A landscape with many peaks, sampled at points; each row gives a point and its height.
From any point a climber takes the steepest step (rise divided by distance) to one of its 2 nearest points. It stops when none of these is higher. Distance is the straight distance between rows; heights are no part of it.
(255): [ 12 -36  48 -22 -18  15 -13 -22 -22 -63  -9 -36  30 -31 -21   6 -54  16
  21  35]  h=74.5
(564): [-17  27 -31  -6   5  19  18  69  10  13  59 -18  -1 -10  -8  31 -22  28
 -27   8]  h=45.0
(635): [-31  26  14  -9 -29  -1 -15  73  50  46 -15  29 -10  35  -5  19  34  -3
 -48  -3]  h=69.7
(903): [-16  32  36  11  19  38 -19 -34  16  35 -23  38 -21   7  -5  -5  13  14
  32   0]  h=63.1
(399): [  8 -25  95 -24 -34  15 -38 -23  12 -21 -25   6 -19 -34   7  20  -3 -19
  26   9]  h=47.1
(144): [  6  41  -8  62   8 -23  -2 -51 -47  22 -45  12 -18  17   8 -17   1  15
  13 -48]  h=27.8
(505): [  0 -18 -32 -13 -49 -20 -17  -3 -24 -74  -9 -21  16  50  -8 -33 -12  12
 -29 -25]  h=49.3
(601): [ 13 -12   3 -14 -68 -21 -31  31 -12 -53 -22 -24  -9  32  12   4  -9  20
 -37 -14]  h=54.8
(762): [ -5 -37  49 -47 -12  18 -13  19   2 -56 -15 -19  29  -5 -26  -8 -42  26
  21  64]  h=55.9
(588): [ -9  48   6  40  21  13  11  26  -9  30   3 -25 -21 -20 -17  35 -38  74
  12   5]  h=39.5
(511): [ 19 -11   9  -3 -27 -19   3  80   9  12  21 -29  -7 -36   8  41 -12  -6
 -27   8]  h=50.7
(764): [ 22 -13  -8 -24 -34  15 -30  -8  20 -33  54  -1 -31 -17   8   4  23 -33
 -32 -48]  h=52.5
(379): [-20  52 -44  29   9  -7  23  78  -4  36  35 -18   2 -12 -17  29 -31  53
 -19   2]  h=43.3
(289): [  1   2  -1 -13  22  42 -13 -47  10 -35  42  10 -23  -6   3 -19  -7   6
  19 -17]  h=43.2
(326): [  0   8  13 -25 -38  30 -42 -18  22 -40  14   9 -43  10  17  -3  12 -12
 -22 -39]  h=55.0
(157): [-11  31  15  24  -7  12  -7  -6 -22 -13 -18 -29 -24  -2 -21  11 -47  79
  18   0]  h=36.4
(953): [  2 -36 -11  18  -5 -67  21  -6   9  48 -49  10  35   3  20  -6  57 -63
   6  14]  h=35.0
(559): [  8  -6   9  30  50 -18  39  -5 -37  29 -24  -8  36 -12 -15  11 -37  30
  31  55]  h=44.9
(512): [-14   2 -25 -22  65  26  35 -26  17  27 -15  41  20  27  -9 -38  28 -16
  36  32]  h=53.2
(867): [  5   5  11  33 -13 -35  14  62  -8  62 -23  -7  18 -14  10  46   0 -19
 -22  16]  h=41.0
(874): [  7 -28 -23   6 -27 -37   3  -2 -31 -36 -32 -23  31  35  -1 -23  -3  -9
 -18 -15]  h=46.4
(346): [ -6  14 -65  -6  20  11  13  -5 -13 -52  66 -19  -8  19  -2 -18 -34  40
  -6 -11]  h=42.5
(436): [-14  52 -42  48  28 -20  17 -18 -45  23 -17   6  -7  41 -11 -23  -9  24
   4 -36]  h=26.7
(407): [ 25 -13   1  40 -27 -47   6  51 -35  24 -24 -42  23 -15   7  40 -15  -7
 -19   0]  h=42.8
(42): [ -9  -1   7 -44  14  40  -8 -15  55  -5  24  40 -26  15   6  -9  42 -21
 -11   5]  h=32.7
(234): [-13  -5 -63 -36 -22 -15   0   4  -3 -48  23   7  12  52   0 -29   5   1
 -32 -12]  h=46.2
(513): [-25  15  57 -28  19  66 -32 -23  37 -38  42  17 -33 -41 -20  11 -37  41
  38  19]  h=4.0
(651): [  6 -22  -7 -27   3  -8  17  14   5  -6 -22  -6  27  20  -7  -7  13 -11
  -2  30]  h=24.1
(332): [-32  54  37  11  16  45 -15   6  44  41 -27  49 -36  33  -2  -5  37  28
  15   7]  h=69.5
(686): [ 11  23  25  48 -18 -24 -17 -25 -50   7 -51 -26 -15   8   7  13 -24  21
  10 -27]  h=29.7
(584): [-17  34 -48  23  16   1  29  30 -22  21   0 -10   6  30  -7  -8 -15  39
   0  -4]  h=25.8
(414): [ 18   9 -40  47  29 -27  34  -5 -29  66  22  -5   2 -35   8   8   5 -26
   0 -36]  h=64.1
(83): [ -5  -3 -72  -7  12 -27  24  38 -13   7  25  -7  26  15  -5  -9   4 -25
 -27 -18]  h=46.1
(280): [-13  35 -66  17  40  32  11 -49 -19 -38  66   9 -34  11  -1 -18 -19  44
   9 -37]  h=45.1
(44): [  0  -8   1 -11  36   9  21  25  28  56  10  14   4 -18  10  12  40 -26
   7  19]  h=57.2
(388): [ 24 -13 -15  33 -29 -53  18   7 -44  -2 -31 -36  25  12   4   9 -25   6
 -16  -2]  h=44.5
(260): [-10   7 -16  11 -33 -50  -1  66  -5  27 -44  -2  21  33   2   2  21 -25
 -38  -6]  h=38.1
(14): [  7  23  -1  14  22  24   5 -42 -16 -11  21 -17 -40 -30  -2  10 -16  19
  21 -29]  h=48.6
(853): [-11   7   7 -26 -55 -15 -14  84  31   3 -24   6  10  55 -12  12  14   3
 -46  22]  h=66.0
(1004): [ 20 -62  13  22  31 -38  31 -48  -5  37 -30   0  40 -46  12  -8  33 -51
  32  41]  h=38.8
(689): [ 20 -24 -28  16 -18 -37   6  -1 -13  18   1 -17  10  -8  15  -3  28 -50
 -19 -43]  h=61.9
(854): [-15  39  11 -11 -12  22 -13  12   2 -25 -13  -9  -5  36  -9  -2 -35  78
   4  28]  h=32.8
(311): [ -6  15   5 -18 -59  10 -43  27  16 -43  -2  -7 -39  32  13   3   3   6
 -44 -37]  h=62.7
(109): [-10   7 -20   6  18  -5  21  33 -12  18 -28   8  30  37  -5   0  -7  12
  -1  22]  h=25.1
(527): [-14  17  25  -7  44  23  11 -13  22  50 -26  38   6  18   2 -10  17   2
  36  44]  h=57.3
(458): [  6 -33  -9 -43 -11  23  -7 -17  -1 -78  32 -13  13  -2 -10 -15 -31   7
  -9   8]  h=38.3
(65): [ -3 -31 -54  -3  54 -36  56   0  13  53 -10  26  52   5   7 -23  45 -45
   7  27]  h=48.9
(56): [ -6   6  42  19  42  18  19 -15  -8  32 -17   1  10 -23 -14  14 -20  26
  48  57]  h=50.2
(477): [  6 -25  27  17  -4 -41  -4  -3  31  75 -39  24   4   1  33  15  63 -76
  -4  12]  h=33.6
(946): [ -1  49 -43  49  25  -8  32  23 -30  35  32 -31 -20 -27 -14  20 -36  55
   1 -24]  h=41.7
(666): [ 11  25 -54  21 -21 -23   1  13 -38 -31  43 -38  -8   7  -6   3 -35  23
 -35 -51]  h=42.3
(499): [  2   8 -59   9 -26 -27  12  59 -18 -11  42 -30  17  -6  -1  13 -23   0
 -47 -30]  h=44.4
(655): [ -5 -13 -78 -14  33 -27  37  18  11  22  19  24  39   9  -6 -30  35 -39
 -13 -12]  h=47.3
(700): [ -7  -4  82   0  25  33 -18 -33   7  28 -18  21 -10 -47 -10  17 -16   7
  48  46]  h=43.1
(158): [  6  14  54  55 -14 -20 -17  -8 -22  37 -64  -2 -10   7  11  22   7   0
  20   9]  h=32.0
(386): [ 32 -33 -10   4 -18 -24  -2 -36 -17 -32   2 -11   1 -15  13 -21  20 -47
  -7 -41]  h=59.2
(720): [ 14 -53 -26   4 -17 -74  28   7  -1 -21 -58 -10  68  14  -1 -29  23 -40
 -13  19]  h=35.7
(756): [  0  31 -34  18  29  35 -13 -76   0  10  42  30 -47  -9  11 -28  23  -1
  13 -62]  h=50.8
(625): [-18  15  18 -32 -15  33 -33   2  14 -54  14   3 -16  30  -5  -7 -20  32
  -3  11]  h=27.7
(39): [ -2  24   4  18   6  25 -18 -53  12  35   8  31 -46  -1  21 -18  50 -17
   5 -63]  h=53.9
(976): [-19 -18 -40 -43  60   2  50  10  30  41   6  42  37  27 -11 -28  40 -31
  15  48]  h=50.9
(245): [  3  21  36  19  23  32 -19 -72   6  35 -12  27 -40  -9  17  -9  30 -19
  35 -27]  h=57.7
(908): [ 19  14  34  33   6  16  -5 -35 -30 -11  14 -30 -29 -61  -4  27 -45  37
  24 -17]  h=54.5
(687): [ 36 -33  32  -4 -43  -5 -17  14  -8 -34  23 -42  -9 -53  17  28 -22  -9
 -15 -18]  h=66.9
(192): [ 30 -39  64  -5 -32   5 -20 -10   0 -11   0 -20 -17 -56  17  31 -10 -27
  16   3]  h=55.8
(341): [ -1 -28  11 -53  10  18 -10 -25  40  -9 -12  35   2  19  13 -28  39 -41
   9   4]  h=30.7
(430): [-31  38  15  -7   8  30  -8  39  51  46  -5  42 -22  28  -3   8  44  12
 -18  -5]  h=66.2
(826): [  4  -3 -43  26  -3 -44   3  21   2  64   6  15   7 -16  20   9  46 -64
 -34 -40]  h=64.7
(930): [-38  31  61 -20  12  58 -36 -34  16 -43   2  20 -36  -8 -22 -11 -34  57
  51  29]  h=7.6
(727): [-17   1  28 -38 -16  41 -40 -50   3 -94  23   7  -8  25 -24 -34 -38  40
   8   5]  h=20.3
(822): [ 14 -14 -20   1  15  11  11 -33 -34 -54  40 -27   5  -9  -3  -6 -36  22
  -1 -16]  h=39.1
(362): [ 19 -19  17 -24 -47  -2   3  51  10 -38  33 -40 -10 -36   1  34 -20   1
 -42   3]  h=56.9
(448): [-13 -18 -40 -46  -9  22  -5 -11  10 -85  31   0  23  56  -7 -38 -14  18
 -17  15]  h=43.0
(64): [ -8  28 -41  38  -5 -37   8  39 -15  66   7  -2   5 -11   7  18  12 -31
 -25 -33]  h=67.0
(540): [ -6  -8   4 -46 -43 -16  -6  61   6 -25 -20 -19  26  39 -15  -2 -19  29
 -24  41]  h=60.6
(393): [ 22 -52  13   3  -3 -34  17  -3   7  25 -36   3  24 -30  15  12  34 -48
   6  25]  h=36.5
(526): [-19  15  71 -34 -17  40 -52 -49   1 -74  -5  12 -10  12 -23 -17 -51  41
  35  19]  h=13.3
(57): [ 28 -43 -19 -20 -27  -4  -4 -32   3 -58  45 -25 -10 -36   9  -9   4 -38
 -23 -40]  h=56.1
(857): [-11  12 -18  -6 -21  -9   2  82  22  22  22  -4  -9  -4  -2  34   2 -14
 -40 -12]  h=47.5
(837): [ 19 -23  43  13 -13 -19 -11 -14  -5  17 -40  -5   9  -3  19  11  19 -38
  14   8]  h=34.5
(537): [ -5  -9  30 -40   0  64 -31 -48  48 -25  40  40 -51 -28  18  -3  27 -23
   2 -15]  h=35.8
(615): [ 10 -30  -9  18  54 -15  42 -33 -30  40 -21   2  35 -13  -1 -11   0 -22
  35  44]  h=41.5
(426): [-14  24  15  28 -17 -40  -5  77  -8  65 -49   7  24  27   2  24  15  -2
 -35  15]  h=39.4
(725): [ 11 -18  19 -26  18  52 -17 -71  23 -13  49  20 -36 -35   3 -21  18 -30
  33 -18]  h=39.0
(471): [-12  40 -30  18  62  44   8 -77  -9   0  37  23 -37  -2  -2 -20  -6  33
  28 -41]  h=47.9
(982): [ 15  13 -11  40  41   1  32   1  -2  82  -2  15   1 -19  20  19  26 -22
  13   0]  h=61.0
(343): [  4 -32 -14  13 -40 -73  24  49  -4  10 -58 -17  54  13   5  10  16 -28
 -18  28]  h=36.9
(120): [ 19 -10  43   9 -19  12 -15  -9 -22 -43  13 -40 -13 -54 -15  24 -55  34
  15  13]  h=66.3
(986): [ -4 -20 -28 -41  34  15   7 -52  36   9  -2  49   1  25   1 -53  62 -46
  18 -10]  h=29.0
(240): [ -4 -32   4 -45  -1  -4  12  45   6 -49  -5 -21  51  12 -25  -6 -32  35
  -1  73]  h=54.0
(536): [  2 -14  83 -30  12  36 -36 -50  20 -21 -18  24  -5 -39  -6  -5 -12 -26
  57  33]  h=38.4

For each start below, name the point where the climber stops.
(930) | (687)
(764) | (64)
(666) | (332)
(471) | (332)
(588) | (687)
(513) | (687)
(341) | (255)

Call two points neighbours if one is among the 2 nearest of the other. Go from one point of each pair to the other, from neighbour to neighbour, staying as high as possible. Name the lowest point that can't be avoided.
(505) and (393) | (651)
(255) and (64) | (240)
(311) and (635) | (764)
(332) and (64) | (44)
(635) and (332) | (430)
(56) and (687) | (536)
